Points on a hilly landscape, in no order, each with its height.
From any point a ball rolls to the lowest of the 4 points nearest to it. It stops when none of these is lower. Distance is the straight distance between rows; heights are no part of it.
z_929: [ 21   3 -14 -14  -9  25 -22 -58]  (h 39.5)
z_679: [-56  11  -2 -26 -35 -40 -16   8]  (h 21.8)
z_222: [-12  -1 -14 -19 -13  11 -21 -33]  (h 50.2)
z_931: [-57   8  -7 -26 -27 -44 -17  25]  (h 22.9)
z_202: [-17   8   1   6  26 -22  17  11]  (h 24.8)
z_280: [ 24 -12  15  19  37  54  24 -26]  (h 58.6)
z_412: [ -1 -38  17 -36 -65 -14 -27  16]  (h 23.2)
z_815: [-12   2  18  16  34  -3  31  19]  (h 32.7)
z_868: [ 25   2 -12  -5  10  24 -17 -44]  (h 48.7)
z_904: [ -6 -40  28 -28 -62 -37 -24  50]  (h 18.1)
z_193: [ 67  10 -20  29  24  10 -11   4]  (h 51.4)
z_167: [-27 -12  15  -5  16  27  21 -56]  (h 35.5)
z_227: [ 45   7  -7   3 -39 -30 -24  61]  (h 12.7)
z_151: [ 37   7 -22   9   0   5 -13 -10]  (h 18.0)
z_571: [ -5  25 -22   8   6 -45  -4  57]  (h 28.4)
z_501: [ 24   5  -3  -6 -45 -27 -16  41]  (h 27.5)
z_182: [23 12 -8 20 36 -5 17 20]  (h 51.7)
z_115: [ -8 -10  26  28  34  29  33  -6]  (h 47.1)
z_745: [  6 -11  -5 -20 -52 -18 -29  -5]  (h 31.8)
z_188: [-11  15  11  23  39 -39  28  61]  (h 42.1)
z_575: [ 32  -9 -20 -16 -26  21 -28 -55]  (h 32.8)
z_823: [ -9   4  -5 -11  12  11  -2 -33]  (h 47.7)
z_663: [-37  21   0 -10   5 -47   0  19]  (h 19.3)
z_687: [ 74   9 -26  17  10  10 -21  -9]  (h 53.7)
z_973: [34 -3 16 34 46 44 24  7]  (h 55.9)
z_830: [-24  30  -8   3  24 -49  12  46]  (h 28.0)
z_268: [-36   8  -8 -23 -34 -20 -20  -5]  (h 24.2)
z_134: [-17 -14  29  20  25  50  39 -16]  (h 42.4)
z_405: [  2  18 -12   5  15  -7  -2   7]  (h 43.5)
z_305: [ -5 -20  -9 -30 -61  12 -25 -38]  (h 23.6)
z_133: [ -6   7 -11 -14 -12  -8 -16 -15]  (h 53.2)
z_424: [-36   8   7  -5  20 -11  11  -6]  (h 17.3)
z_441: [22  1  8 21 52 23 24  0]  (h 52.8)
z_170: [ 36  21 -22  15 -10 -42 -12  60]  (h 29.1)
z_161: [-21 -45  33 -47 -66 -20 -33  23]  (h 20.6)
z_398: [ 28  17 -19   9  14  -4   2   5]  (h 49.9)
z_769: [10 -7 28 38 27 59 45 13]  (h 50.0)
z_457: [  7 -13   6 -16 -52 -27 -22  27]  (h 31.3)
z_125: [ 27  -2  -5   3  34  25   4 -29]  (h 63.7)
z_238: [ 19 -12  26  37  19  78  48  -2]  (h 48.9)
z_113: [-23   3   2 -26 -50 -26 -19  15]  (h 25.9)
z_178: [-44   5  -1 -16   0  -7  -4 -24]  (h 17.0)
z_490: [-22 -10   9  -4  20  32  19 -42]  (h 34.2)
z_901: [ -8  10  19  33  43 -15  37  40]  (h 38.4)
z_102: [ -7  22  -2  12  26 -21  10  25]  (h 33.4)
z_711: [ -2 -25  24  46  15  70  44  -7]  (h 46.7)
z_296: [  3 -13  -9 -21 -44   9 -30 -47]  (h 23.5)
z_42: [ -3   7   4   3  31   3  15 -14]  (h 57.3)
z_104: [ 13  12 -17   0 -29 -48 -19  63]  (h 26.1)
z_393: [44  6 -6 20 45 30  6 -3]  (h 59.8)
z_29: [ -2 -35   3 -33 -69  -8 -32  -6]  (h 26.3)
z_103: [-47 -10  22   1  25  12  32 -31]  (h 47.4)
z_514: [-24 -20  11 -32 -67 -17 -25  -6]  (h 24.6)
z_427: [-44   2 -10 -34 -34 -13 -19 -16]  (h 25.7)
z_627: [ 15  23 -11   6  11 -36  -7  35]  (h 38.6)
z_43: [ 40 -12  20  35  48  64  34  -3]  (h 52.5)
z_448: [ 10   3 -11   2  19  11   0 -28]  (h 57.1)
z_315: [-48  -5   2 -32 -51 -28 -34   6]  (h 23.7)
z_259: [-58   3  16 -13  19 -16  19 -19]  (h 13.4)
z_275: [ -5  -8   9   3  34  34  16 -45]  (h 23.4)
z_742: [ -1  -1  -6  -6 -41 -44 -18  48]  (h 30.6)
z_614: [ 48   1 -20  12   7  29 -19 -39]  (h 55.6)
z_620: [ 1 -3 17 24 43 21 33  9]  (h 42.0)
z_164: [-16  -2  -6 -11  12  22  -2 -60]  (h 40.6)
z_763: [-26 -17  23  13  24  52  30 -44]  (h 38.8)
z_675: [-40  15  19   2  30 -35  31  46]  (h 43.9)
z_610: [ 56  18 -21  20   5 -13 -13  30]  (h 51.5)
z_684: [-41  18 -12 -15  -4 -54  -6  37]  (h 22.1)
z_129: [ 27  10 -21   0   2   9 -18 -31]  (h 44.2)
z_732: [ -9  20 -12  -6 -10 -38 -10  38]  (h 28.9)
z_961: [ 47  18 -15  22  22   4  -9   2]  (h 45.7)
z_599: [-64   7   7 -14  11 -30  12   4]  (h 15.3)
z_635: [ 15 -31  -9 -36 -57  29 -35 -64]  (h 15.4)
z_391: [-22 -12  18  17  23  28  32 -17]  (h 45.3)
z_321: [-69   3   8 -21   9 -15  16 -26]  (h 14.4)
z_322: [-21  20 -16  -3  -1 -47  -2  46]  (h 24.7)
z_200: [10 -5 24 42 45 26 50 39]  (h 46.0)
z_154: [ 29 -16  18  42  27  69  54   7]  (h 49.5)
z_455: [-26 -27  13 -36 -64 -23 -24  23]  (h 22.5)
z_609: [ 25  29 -16  26  36 -31  -3  44]  (h 49.8)
z_577: [ 30  -7  -9 -16 -39   9 -27 -30]  (h 35.0)
z_431: [ 55   3 -19  16  34  32  -6 -25]  (h 55.8)
z_894: [-18 -12 -15 -27 -14  19 -18 -67]  (h 45.8)
z_985: [ 19   3 -15  -9 -24  -4 -26 -19]  (h 44.7)
z_849: [ 45   1 -15   6 -26  -7 -22  25]  (h 39.0)

Where does a ball stop that starts at each point below?
z_182 | z_259
z_200 | z_259
z_431 | z_151
z_441 | z_259
z_514 | z_904
z_711 | z_275
z_115 | z_259
z_29 | z_904
z_973 | z_275
z_391 | z_275

Call two points neighbours if one is among the 4 nearest of the other. Go from one point of each pair to the other, from neighbour to neighbour, staying as low as possible. Name the highest point that can't be avoided.
z_259 and z_275 | z_894
z_904 and z_151 | z_849
z_904 and z_635 | z_29
z_227 and z_635 | z_170
z_259 and z_679 | z_931
